Each row is a point on a landscape with many valleys, with its height.
A ball rolls from a point to the lowest of its 2 nearest points, and stops where none of them is lower. Distance is the straight distance between rows; heights are no part of it.
<1768> h=5.29: [129 140 121 100 117 176 178 125 133  87 127 162 162  91 135 113 108  99
  95  96 142 212 157  51]
<1484> h=5.01: [ 99  99 121  90 167 170 107 114  96 135 139 150 139 141 149  71 142 130
 154 122 133 115 156  93]
<58> h=3.44: [160 156  91 129  54  68 129 210 117 157  95 100 153 139 123 100 126 131
  90 145 101  84 130 160]
<1183> h=2.75: [167 143 115 139 156 152 171  86 182 159 185 135 115 114 178 197 137 119
 163  78 170 109 134 114]
<2186> h=1.50: [ 67 116 156 126 152 138 116 144 124 111 159 121  84 105  57  95 147 120
 160 165  85 127  96 128]
<433> h=4.52: [154 125  98  94 156 145 144  79 137 127  63 107 143 143 138 130 138 110
  53 118 114 141 181 151]
<871> h=2.38: [ 52  94 183 152 163 129 107  95 120 140 140  95  93 142  75 111 148 116
 179 148 108 117  83 117]
<1292> h=5.00: [122 153 109 139 125 153 167  99 141  99 153 171 165  96 140 142 127 119
 119 121 144 177 155  92]
<2189> h=6.95: [127 135 132 121 156 141  98 126 102 123 182 131 150 136 179  56 164 134
 160 145 148 110  94  53]
<545> h=3.03: [ 85 106 153 115 106 118  82 123 117 164  80 102 104 170  94 122 120  80
 156 142  85 104  99 151]
<1474> h=3.29: [149 145 121 121 156 167 139 100 160 131 155 128 127 109 184 144 146 158
 147 106 177 109 131 123]
<6> h=2.13: [165 193 128 141 127 107 158 144 165 151 118 105  85 113 174 201 104 128
 119  90 126 153 123 163]
<397> h=2.41: [140 165 112 148  71  86 127 188 109  81 179 131 122 127 106 148 109 141
 104 168  97 149 105 168]
<690> h=1.86: [166 199 108 104 109 138 161 131 167 135 113  95  94 120 177 182 112 109
 117  97 110 168 137 166]
<1107> h=4.19: [187 147 108 121 102 158 198  80 175  95 136 125 135 113 149 173 148 141
  48  90 122 200 144 125]
<270> h=7.29: [150 138 114 137 148 150 140  81 157 136 215 155 152 114 183 132 166 123
 158 106 185 104 121  73]
<930> h=4.35: [176 126 112 125 130 145 183  66 166 103 122 138 142 108 124 163 163 150
  45 111 133 174 158 126]
<1621> h=4.24: [149  99 116  68 141 163 168  78 151 122 104 142 148 111 110 107 107 108
  34  93 126 184 152  84]
<1294> h=4.09: [120  82 127  84 166 156 149  69 128 122 104 156 162 141 112 110 114  78
  64  88 131 180 139  87]
<81> h=4.90: [149 152 107 169 110  51 152 154 155 122 174 119 108 127 112 196  50 116
 151 137 115 150  70 135]
<1590> h=5.07: [127  89 163 185 142 137 141  84 119 144 152 167 144 114 104 141 154 164
 155 136 156  86 172 132]
<825> h=2.15: [143 149 126 124 179 162 116  90 155 115 141  75 142 130 178  82 134 167
 147 134 183  87  96 103]
<1554> h=2.23: [137 132  93  68 138 182 124 123 138 145 111 136 145 128 164  77 139 111
 138 118 147 102 161 102]
<190> h=6.09: [107  94 136  62  96 149 104 195 151 147 153 119 126 106  73  80 124 142
 178 172 112 111  77 132]
<2133> h=5.87: [ 94  97 174 167 164 107 118  97 102 137 130 146  93 124  74 142 163 131
 137 147 105 115 149 143]
<666> h=5.60: [ 84  76 155 152 169 155 147  78 104 116 163 176 134 117  86 126 162  91
 140 115 122 158 159  88]
<730> h=4.05: [138 203 104 120 125 135 132 134 167 115 121 118 129 102 158 145  95 137
 137 132 146 146 107 140]
<1277> h=3.57: [107  68 185 178 174 105  91  94  98 140 102 104 111 155 125 157 119 127
 111 113 127  87 120 149]
<349> h=3.49: [125 174 109 132 121 128 134 136 161  99 148 118 149 116 125 121  85 151
 172 148 166 158  55 119]
<1200> h=7.60: [143 126 126 131 132 103 126 144 159 137 178 130 112 132 119 148  94 158
 209 128 176 117  58 111]
<1804> h=1.06: [ 90 148 123 120 187 156 130 103 126 118 138 129 177 128 160  81 130 118
 132 133 144 139 136  83]
<1645> h=5.05: [103 107 117 101 185 166 117  81 119 126  93 136 149 141 148 109 126 116
 112 121 130 127 158 116]
<803> h=2.98: [172 143 118  87 169 191 133 118 166 137 156 114 119 124 206 137 158 137
 141  79 167 104 118 124]
<1175> h=3.71: [ 98 110 120  94 135 138  99  76 106 162  60 125 146 164 128 144 122  61
 122 129 106 121 150 137]
<1719> h=3.09: [ 74 106 119  89 162 165 110 114 104 148 103 135 157 154 135  83 131  64
 149 117 113 135 144  86]
<1545> h=3.10: [164  81 119  82  96 149  69 172 137 153 139 101 106 159 144  74 114 179
 175 146 167  80  79  89]
<1851> h=3.95: [160 158 108 127 108 145 183  87 168 105 149 157 126 102 156 191 124 131
 110  97 135 179 148 113]
<331> h=5.23: [128  78 119 101 186 176 115  94 111 130 134 135 135 130 163  98 149 150
 140 115 151  88 159  92]
<874> h=2.28: [149 157 147 157 157 116 125 112 156 120  75  96 140 112 147 113 119 179
 116 139 167 112 107 142]
<427> h=5.17: [139 147 113 123  90 147 176 116 122  75 143 175 156  86 130 138 111 117
  91 117 119 205 152  81]
<30> h=5.74: [103  76 163 161 163 133 139  78 109 130 149 166 118 121  76 143 167 127
 137 132 118 127 158 120]
<2141> h=3.69: [157 147 124 178 105  67 160 145 138 156 145 166  93 111 140 204 112 136
 139 100 134 132 125 134]
<1764> h=3.70: [112  62 180 184 149 121 106 122 127 135 115  83 104 139  73  95 131 170
 168 143 147 107  90 120]
<952> h=3.50: [139  82 135  79  94 138  92 191 145 161 131 123 117 145 115  85 118 174
 185 141 147  78  86 119]
<561> h=5.46: [ 87 127 147 154 149 161 154 105 109 111 176 167 154 106  98 115 156 114
 152 134 127 158 153  90]
<1396> h=3.40: [ 77 109 156 113 121 138  73  88 105 156  91 117 129 173 121 140 127  63
 147 132 107 113 115 151]
<892> h=1.24: [174 162 132 142 140 137 165 126 163 139 101 117 117 106 180 166 155 149
  86  90 138 135 141 161]
<893> h=2.20: [ 77 129 153 124 180 142  93 130  95 129 165 107 154 153 145  42 153  99
 163 134 126 126 103  58]
<899> h=4.58: [136 138 129 119 142 142 131 128 125 137 131 169 124 107 142 148 131 170
 154 130 150 125 153 132]
<376> h=6.50: [130 122 133 105  82 107 110 203 151 127 126 119 125 108  75 119 107 143
 150 174 103 125  76 170]
<1319> h=4.54: [123 141 113 127  96 100 118 151  72  96 138 130 112 143  86 119 149 113
  98 161  80 151 160 151]
<1385> h=5.66: [172  84 132 105 159 168 156 102 145 128 115 171 120  97 151 155 149 164
 103  89 168 131 170 119]
<166> h=4.04: [171 125 131 198 111  92 166 120 129 141 122 159 127 110 157 174 167 156
  75  97 159 118 167 141]
<667> h=2.82: [ 95 145 149 145 129 117 123 134 143  98 144 115 137 113  60  91 119 139
 164 172 114 153  75 126]
<1968> h=4.60: [133 122  92  96  76  95 123 126  56 123 115 101 128 201  94 125 141  56
  92 131  97 144 170 153]
<1609> h=2.60: [ 65 118 133  88 116 137  91 134 118 159  99 113 117 149  76  94 129  93
 163 155  74 106 123 140]
<964> h=5.55: [104 135 125 111  98  83  89 143  81 114 136  81  93 185  73 125 152  62
 115 147  73 135 123 173]
<1104> h=1.82: [141 143 100  72 120 173 129 130 145 174  71 131 136 130 154  97 128 122
 146 127 138  85 176 127]
<762> h=3.04: [152 153 136 143 139  96 139 162 170 171 114 126  81 107 170 169  94 148
 158  84 161 107  99 133]
<1279> h=2.55: [164 158 122 131 168 129 179 103 182 159 166 118  89 125 163 198 113 109
 167  78 145 128 125 128]
<350> h=2.05: [ 78  91 177 151 150 110 107 116 143 133 145 103  81 112  42 103 152 142
 174 162 106 119  86 125]
<1807> h=6.82: [111 163 117 117 137 139 109 148 126 108 186 140 159 115 151  65 138 128
 174 139 157 134  77  63]
<645> h=3.56: [ 79  96 133  84 111 163 120 118  90 137  93 158 131 138  87 117 122  32
 135 110  88 168 161  99]
<47> h=5.18: [121 154 115 145 124 156 178  88 154 124 185 172 153  97 155 165 128 121
 150 111 163 158 146  92]
<1135> h=3.68: [155 162 115 147  99 115 157 123 127 109 139 150 125 105 146 196 119 138
 118 121 131 161 153 133]
<99> h=5.31: [ 97 126 137 149 137 139 148 113 104 108 156 169 124 105  83 125 144 111
 145 146 101 165 157 122]
<865> h=4.83: [139 138  78 106  70 104 136 138  62  86 131 102 136 176 103 112 132  78
  85 148  82 154 176 138]
<802> h=4.38: [162 126 113  98 146 167 180  72 165 110 109 149 148 112 119 134 141 136
  41  87 143 183 148 104]
<1825> h=4.82: [124 166 110 112 139 158 144 112 137 107 125 162 134 105 156 133 122 138
 133 126 152 150 144 119]
<391> h=1.87: [145 149  93  76  92 136 113 182 151 161 105 153 120 113 143 136  95 129
 166 128 133  98 121 146]
<994> h=6.68: [112 152 113 122 124 139 123 156 141 110 205 140 142 116 133 111 104 125
 190 139 148 145  53  87]
<1251> h=3.05: [161 145 120 150 128 130 179  87 187 149 155 138 123 112 158 214 138 131
 123  94 159 135 150 137]
<768> h=7.23: [104 170 123 145 135 121 135 100 100  89 139 150 158 116 114 122 130 122
 106 156  98 175 147 120]
<2165> h=5.68: [ 75  73 161 106 129 156  62 110 120 160 125  64  99 182 103  86 116 107
 179 136 114  90  82 104]
<1822> h=4.65: [134 162  80 134  54 129 148 139  94  49 156 124 139 137 144 123 108 109
  87 152  86 178 156 126]
<960> h=2.94: [157 143 104 107  45  85 131 215 129 163  97 125 149 119 106 126 112 124
 122 160 102  74 124 160]
<1506> h=7.57: [156 127 115 165 128  68 164 121  80 103 134 101 139 162 140 130 176 144
  51 108 149 132 177 142]
<557> h=3.74: [170 154 133 181 119  82 160 143 112 135 119 130 123 108 182 146 161 152
  63  88 158 116 141 152]
<1870> h=2.62: [155 144 116 104 139 158 106 119 158 115 133  87 131 134 164  71 127 169
 173 132 185 111  72  99]
<244> h=2.99: [ 53  95 150 138 191 160 122  86  99 130 147 130 151 144 128 123 148  74
 146 116 127 144 128  86]
<292> h=4.41: [150  92 151 199 138 113 151 106 124 145 117 165 140  97 133 163 163 166
  97 120 153  90 172 142]
<2008> h=3.45: [139  67 176 208 123 115 120 129 148 136 108  90 127 129  96  88 126 197
 174 136 185  95  88 106]
<19> h=4.67: [ 84  55 192 143 118 111  69 148 108 183  74  89  78 163 106 123 124 117
 139 112  93  76 119 157]
<1808> h=6.11: [111 114 147 127 108  74  90 172 109 149 111 102 104 153  71 100 146 113
 113 163  74 123 116 175]
<715> h=1.23: [190 166 115 135  96 117 167 139 146 114 123  94 113 134 183 169 165 144
  54  78 139 165 160 164]
<50> h=4.14: [115  68 133 120 187 141 108  74 117 142  59 109 139 162 153 161 116 106
  76 106 124 101 149 154]
<1931> h=3.94: [112 110 138 109 161 132 101  80 118 161  53 100 145 166 154 132 114  97
 111 127 113  97 146 149]
<854> h=2.76: [156 139 138 154 138 116 158 144 158 164 126 152  82 106 176 192 125 144
 143  79 170 116 143 144]
<848> h=5.37: [107 165 111 140  94 132 143 158 132  87 179 172 128  99 122 159  65 111
 151 146 103 162  99 124]
<668> h=4.88: [125 147 120 102 160 144 120 109 137 127  90 125 143 134 139 102 116 143
 119 140 132 118 158 133]
<1653> h=7.75: [149 136 129 150 105  86 128 174 153 124 143 130 125 109  98 160  93 154
 164 142 143 147  51 152]
<887> h=2.56: [149 103 133 104 129 143  85 146 139 144 120 101 107 140 151  81 117 192
 172 137 159  72 105 103]
<1342> h=1.66: [114 143 124 115 192 163 120  82 140 119 121 100 152 134 159  87 131 148
 137 140 155 111 113 100]
<355> h=2.40: [161 125 147 147 149 135 148 131 156 146 110 155 113  95 174 167 142 167
 119  88 166  98 144 137]
<2029> h=5.54: [127 158  93  86 129 185 135 157 137 115 153 178 136 103 165 122 102 106
 159  98 149 153 138  93]
<1092> h=3.35: [172 152 125 178 116  86 183  96 160 169 149 149 100 110 156 215 130 125
 134  88 154 133 143 139]
<582> h=3.36: [171 156 100 157  76  75 170 138 112  97 168 149 110 121 141 198 123 134
 116 120 118 165 145 136]
<579> h=3.12: [139 113 160 186 129 100 130 131 152 126 106 108 135 125 100 112 121 188
 162 147 178 120  81 121]
<2117> h=7.00: [ 76 164 115 112 102 151 110 170 132 118 131 138 160 119  88  84  95  79
 140 176  75 143 123 121]
<1844> h=6.92: [114 185  85 110  77 144 125 150 122 104 115 122 170 126 109  92  89  79
 113 182  68 139 131 132]
<315> h=5.06: [106 100 162 166 131  56  99 147  62 135 118  96  92 172 100 125 175  94
 100 111 105 111 124 171]
<837> h=2.92: [156 152 102 150  61  79 145 185  96  83 179 136 111 135 135 177 112 128
 109 138 106 153 132 158]
<117> h=5.44: [ 98  45 180 148 183 160  73  81  88 131 149  73 112 168 138 129 114 135
 154 123 138  76 109 100]
<300> h=4.08: [173 154 116 114 112 163 208  79 186 113 143 136 125 105 162 202 128 112
  84  68 126 198 136 112]
<965> h=5.39: [148  51 116 117 199 186 131  93 128 127 119 137 126 128 163 130 139 158
 115  93 157  85 170 103]
<810> h=5.56: [ 82  61 173 133 156 167  55  97 102 142 140  53  98 190 137 108 113 116
 158 129 140  88  82 106]
<934> h=0.79: [200 138 127 128 138 135 161 131 157 126  86 109 119 120 170 162 179 146
  43  90 137 141 170 160]
<1606> h=4.53: [111 100 139 105 134 138  98 151 109 164  82 138 118 137 114 103 124 153
 154 147 117  90 158 140]
<999> h=6.26: [ 89 118 139  96 112 142 108 197 148 121 169 142 115  94  67 106 123 129
 166 167 101 126  90 150]
<1769> h=2.70: [ 62 110 173 151 180 143 110  73 109 128 151 115 136 145 108 107 133 109
 158 138 116 123 104 108]
<815> h=2.08: [ 62 123 143 105 148 140  93 150 121 134 133 122 113 120  78  77 125 105
 169 159  83 132 111 122]
<765> h=3.32: [ 65 121 126  93 129 155 107 129 105 148 102 141 156 150  98  91 122  47
 150 132  90 143 144 108]
<814> h=6.00: [187 149  78  99  50 100 154 166 100 109 116 125 118 134 154 134 129 116
  73 110 126 145 186 156]
<1548> h=7.85: [159 165 122 143  93  80 119 177 147 125 109 119 128 117 124 145  95 159
 125 143 139 137  79 162]
<521> h=3.34: [101  80 173 190 189 114 114  56 107 136 112 100 145 153 121 158 130 141
 116 137 132  91 123 137]
<1670> h=1.33: [141 149 107  85 104 152 113 161 146 161  81 134 129 121 146 118 117 152
 151 134 131  93 155 149]
<1284> h=1.58: [178 189  94 111  80 129 165 139 153 107 122  90 103 123 176 171 133 113
  80  82 111 177 158 162]
<961> h=2.65: [154 149 103  60 153 206 135 124 160 136 139 127 138 117 201  99 152 119
 131  93 159 125 147 104]
<790> h=4.49: [ 89  68 171 116 113 119  80 164 124 188  84 104  88 151  81  97 124 137
 162 139  93  79 119 140]
<1648> h=4.84: [119 151 125 144 102 103 136 156  97  90 159 166 119 117  92 147 137 141
 116 160  84 159 142 149]
<304> h=4.71: [146 181 114 156 126  82 150 127 163 136 152 111 100 125 127 192  61 127
 158 123 135 147  86 128]
<133> h=4.23: [146 147  97 122  64  99 112 197  92  92 147 121 126 145  87 110 126 116
  98 169  80 139 142 166]
<97> h=4.70: [136 167 104 100 131 139 132 104 136 127  80 109 148 129 148 115 130 126
  86 142 118 140 171 148]
<1903> h=3.88: [148 146  89 128  56  65 122 210  92 118 138  99 139 155 105 101 132 126
  95 148 110 107 137 176]
<1738> h=6.41: [ 87 116 127  86 109 159 111 203 143 116 194 147 132  97  96 100 110 124
 194 154 122 130  58 122]
<172> h=5.51: [153  61 123  85 183 181 144  80 131 132 105 163 131 120 129 118 144 148
  97  94 160 125 170 101]
<35> h=5.40: [116 166 121 158 127 139 147  94 148 130 191 162 154  99 139 151 128 139
 183 132 166 134 128 106]
<621> h=2.71: [ 59 120 140  95 163 156  83 142  95 150 143 111 153 165 139  55 137  58
 160 124 117 128 120  76]
<308> h=5.82: [178 146 103  76  97 166 162 118 149 121  84 123 135 113 153 133 137 123
  67 109 122 156 179 146]
<377> h=2.73: [140  97 148 139 141 119 120 150 103 149  65 150 110 116 151 127 135 164
 105 118 135  95 177 147]
<2036> h=5.91: [195 149  79  85  63 129 159 127 119 110  97 108 130 132 145 125 144 115
  55 115 122 158 189 146]
<1132> h=6.10: [179 153  89 122  49  84 143 210  98 117 132 127 100 137 158 157 118 122
  96  95 134 137 156 160]
<2197> h=3.96: [ 99  68 149  93 156 150 124  76 102 128 109 165 140 150 101 129 116  56
  87  80 121 187 132  94]
<1404> h=3.77: [ 92  78 144  72 116 155 111  85  93 137  92 157 127 156  97 131 134  29
 104  90 112 178 128 112]
<1561> h=7.15: [ 75 161 127 159 123 139 142 139 110  77 160 151 160 112 105 107 111  94
 117 160  82 183 145 104]
<1965> h=4.25: [ 98  94 140 100 108 131  91 177 125 155 110 132 102 126  78  92 124 147
 161 159  99  90 122 147]
<2088> h=3.02: [ 90 105 148 154 190 136 114  64 114 124 127 122 142 136 125 130 137 136
 139 137 132 107 133 118]
<1700> h=5.32: [ 90  61 149 132 192 164  86  73  94 133 134 103 137 166 161 120 125 129
 148 115 135  79 135 104]
<484> h=4.51: [146 191  97 144  93  96 138 141 158 111 147 125 123 125 140 175  58 127
 132 145 114 157  86 136]
<2191> h=6.55: [102 134 119 110 110 142 121 188 141 107 202 152 131 102 107 138  77 122
 182 143 132 138  54 116]
<1405> h=1.56: [169 106 128 118 186 197 158 123 172 122  98 118 127 112 180 139 163 165
 100  85 158  99 161 147]
<1958> h=7.18: [151 119 108 141 180 174 145  74 154 124 193 134 170 116 185 118 176 140
 131 116 168  84 122  75]
<2196> h=4.26: [130 200 103 142 106 124 139 125 147  85 146 131 145 101 153 157  94 133
 119 143 123 173 119 128]
<1099> h=5.94: [ 92  59 140  71  93 147  97 176 151 161 126  91 114 138  63  64 132 132
 181 173 111 104  71 111]
<791> h=4.37: [131 114 104  98  88  95 108  97  73 147  88 107 135 209 121 156 158  46
  92 108 118 131 156 161]
<1025> h=4.81: [149 136  77 110  63 123 153 122  69  53 144 104 140 157 116  98 111  96
  65 144  92 192 176 119]
<362> h=2.42: [138 148  97  87  57 124 119 195 139 156 101 153 141 109 113 131 102 128
 139 158 100  89 136 149]
<1860> h=7.07: [144 115 121 144 173 162 117  92 127 118 183 120 162 135 194  74 173 133
 141 127 157  82 109  55]
<1195> h=3.99: [146 139 139 150 116  82 138 180 130 157 124 177  94 100 142 184 108 153
 146 104 146 127 107 143]
<962> h=4.77: [110 110 127  84 136 157 112 132 103 137 116 157 128 126 127  97 132 139
 170 142 125 111 159 120]
<69> h=7.42: [146 171 114 146 136 110 142  98 125 105 116 125 148 118 143 155 146 150
  91 142 127 149 150 140]
<1971> h=4.46: [124 187  92 140  82 118 131 141 124  73 150 134 145 113 134 133  92 122
 107 168  87 178 120 134]
<1227> h=3.42: [ 96  89 119 136 194 159 167  66 144 121 146 155 182 131 127 113 151 115
  94  97 150 156 149  61]
<276> h=4.17: [123 107 140 108 121 103  95  95  78 145  74 110 124 196 139 164 144  71
  96 116 112 124 140 175]
<599> h=6.49: [103 148 125 114 105 114 101 160 121 130 108 124 136 128  76 100 113 120
 131 182  81 117 125 155]
<1874> h=7.64: [156 137 119 145 112  76 139 132  74 109 127 127 123 147 124 133 164 140
  71 128 125 146 176 152]
<1331> h=3.13: [119  60 173 147 163 125 109 131  96 156  75 123 106 133 147 120 123 159
 117 116 127  71 168 133]
<1843> h=3.89: [114 103 152 143 141  77  96 113  80 147  73 112 120 174 131 134 138 107
 100 131 112 112 146 166]
<2142> h=4.34: [139  90 116 101 157 113 126  72 113 126  70 125 139 166 142 147 139  99
  56 104 118 132 161 151]
<38> h=8.01: [164 138 117 131  60  71 123 204 153 135  86  92 162 133 103  96 102 139
 114 157 136 125  63 163]
<1376> h=5.85: [ 88 127 140 129 121  79 100 145 108 112 135  99  75 146  61 117 150  95
 119 163  62 134 102 166]
<369> h=7.67: [141 104 129 160 110  82 138 162 167 131 157 125 110 126  95 161  85 142
 198 129 172 138  39 127]
<488> h=3.53: [122 128 154 160 165  91 100 101  93 126  89 115 129 152 111 125 138 147
 109 151 103 122 137 151]
<187> h=5.81: [ 99  72 147  90 110 146  81 137 139 164 103  72 119 171  74  64 111 124
 179 159 108  99  84 115]
<935> h=4.87: [101  80 179 156 119  82  78 149  87 161  91 103  72 161 100 116 159 110
 115 121  90 100 112 168]
<1995> h=5.73: [159 158  86  82  80 160 144 131 142 113  90 151 131 100 145 130 114 115
  97 131 115 159 172 135]
<1539> h=3.43: [171 170 126 169 107  76 145 156 139 159 107 129  99 106 176 172 131 146
  93  81 150 125 113 155]
<1937> h=5.27: [107 118 133 135  98  58  92 165  64 133 136  79 107 193  88 114 165  88
 107 128 100 118 141 182]
<1358> h=3.39: [115  52 190 185 183 115  97 109  96 156  88  93 119 135 138 132 115 163
 125 115 135  68 145 134]
<581> h=2.02: [159  98 143 127 167 167 133 129 152 141 100 133 118 105 180 144 134 177
 117 105 170  80 161 138]
<413> h=4.31: [134 131 139 130 122 116 128 170 128 148 117 170 110 103 137 154 125 182
 156 117 149 105 137 142]
<1626> h=1.60: [128 148 126 140  90  86 117 181 118  79 165 110 129 117  72 114 125 135
 109 188  86 144  78 167]
<1330> h=1.70: [ 79 150 142 131 175 143 111 116 118 115 157 115 164 132 122  68 132 124
 167 148 141 140 102  75]
<2121> h=3.21: [ 75  73 132 128 201 162 134  65 113 122 134 152 161 152 137 119 147  89
 111  96 138 141 136  83]
<1482> h=2.66: [153 154 122 120 102 111 125 178 157 171  78 131 111 107 170 136 122 155
 116  94 153  96 127 154]
<527> h=7.93: [161 168 105 127  58  65 116 207 134 129 117 103 135 139 132 126  98 139
 105 148 131 126  83 163]
<1105> h=2.39: [114 141 146 156 100 111 130 161 151  94 156 123 140 108  57 119 121 143
 144 186  99 154  70 154]
<473> h=7.70: [162 112 123 129 133  97 130 116  84 129  86 144 122 147 131 125 156 130
  69 121 127 141 188 147]
<719> h=5.19: [ 87  80 143 104 184 156  98  81  95 132 105 133 128 158 147 123 130 105
 135 104 125 114 148 112]
<1964> h=7.32: [113 168 124 146 147 116 142  94 123 107 126 132 153 123 126 123 126 153
 124 159 129 147 133 134]
<554> h=2.36: [153 184 125 153 145 105 176 111 182 155 146  96  95 123 163 211 107 114
 136  83 123 153 131 141]
<1185> h=5.08: [ 97 137 142 147 119 125 129 152 118  99 173 155 116  87  72 125 135 136
 143 164  85 150 123 144]
<1909> h=3.78: [143 172 126 142 129 114 136 125 169 123 134 118 126 115 140 146  96 154
 170 128 171 134  83 125]
<1680> h=6.67: [102 135 107 107  82 116 111 170 119 122 131 108 137 131  56 100 118  74
 116 188  47 118 104 156]
<1415> h=7.08: [ 74 163 128 127 130 147 128 154 121 100 141 148 160 105 107  89 105 108
 146 154  92 166 122 114]
<1270> h=7.41: [143 148 113 147 135 140 138 102 146 142 221 155 134 114 166 131 135 121
 205 110 173 104  89  73]
<864> h=2.72: [150 151 153 192 135  77 132 127 145 123  89  99 139 112 124 116 128 179
 120 140 165 118  92 145]
<646> h=3.16: [105 161 138 151 137 127 130 134 145 102 160 138 157 118  93 100 109 152
 179 164 143 147  69 108]
<1833> h=3.61: [144 124 119 139 179 180 154  80 161 121 140 148 145 107 159 147 154 156
 115 108 170 104 149 119]
<1038> h=5.63: [133 149 138 178 123 136 128  87 148 136 188 144 164 109 118 127 132 151
 202 146 184 112 101 114]
<1775> h=3.90: [108  90 194 177 159 101  97 123 112 144 102 108 103 138  91 111 133 162
 155 149 114  89 108 136]
<75> h=6.05: [106 119 162 153 141  86  98 131  98 116 135 127  93 141  68 124 158 126
 129 158  86 128 126 158]
<683> h=6.32: [129 135 134 117  89  85 103 191 111 128 120 133 120 126  80 114 133 147
 120 171  90 121 112 172]
<1116> h=1.99: [141 118 121  92 115 147  95 156 147 168  87 115 122 129 149  91 118 171
 166 134 156  71 129 127]
<195> h=1.20: [183 113 135 125 167 180 172 107 183 117  93 121 125 111 157 164 168 151
  61  86 139 129 155 157]
<1467> h=4.76: [145  66 150 174 170 143 138  89 130 143 127 152 139 112 136 150 148 166
 125 115 160  73 175 118]
<1480> h=5.16: [131 161 117 160  92  93 139 157 138 111 187 153 113 115  99 194  85 122
 149 146 104 154  88 136]
<392> h=2.22: [162 128 138 123 127 131 131 158 139 173  63 144 107 106 178 125 138 163
  87  91 146 101 162 155]
<283> h=7.51: [152 137 117 137 122 108 119 129 138 136 217 145 110 136 148 134 111 143
 215 116 176 103  56  85]
<550> h=4.12: [117  95 192 206 144  80 119 137  99 153 111 127 100 126  98 113 159 162
 125 137 117  96 129 146]
<1747> h=5.38: [115 122 156 173 139 128 133  98 131 131 171 153 142 107 105 130 148 169
 179 154 153  95 130 123]
<1205> h=3.91: [113  97 130  78 109 153  92 191 127 156 140 160 111 119 116  92 123 161
 192 146 120  92 126 127]
<1731> h=3.14: [138 136 163 183 144  74 117 119 114 119 106 115 129 129  97 120 134 168
 119 157 135 110 110 145]
<1840> h=3.08: [159 166 113 129  88  80 132 191 138 153 102 143  98 113 168 155 104 134
 108  99 126 125 133 154]
<924> h=6.83: [112 166  85 112  67 128 123 166 105  82 145 112 153 140  86  96 107  76
 101 188  52 138 133 154]
<1943> h=5.41: [136 148  99  91 131 186 157 134 141 104 152 159 151  90 175 113 115 101
 123  86 157 181 152  65]
<1218> h=5.53: [114 167 116 126 122 135 131 152 138 114 164 157 142 101 130 140  94 136
 164 139 129 160 108 110]
<925> h=7.50: [155 153 117 177 147  79 148  96 115 116 117  96 145 149 144 141 161 150
  58 133 130 141 162 143]
<56> h=1.78: [152 163 139 133 156 128 136 117 159 133  76 103 127 120 172 129 135 164
  95 122 146 121 143 160]
<4> h=3.65: [132 103 106 131 172 173 174  68 163 110 144 162 165 116 140 134 148 135
  97 104 164 140 155  85]
<927> h=5.65: [136 152  93  84  97 178 143 135 137 110 116 175 139 100 153 121  94 105
 131 123 127 173 164 104]

Where does a ball stop that starts at each point below?
<1294> -> <1804>
<1653> -> <2186>
<848> -> <1626>
<1025> -> <1626>
<190> -> <2186>
<1825> -> <934>
<1038> -> <392>
<865> -> <934>
<30> -> <1670>
<97> -> <2186>
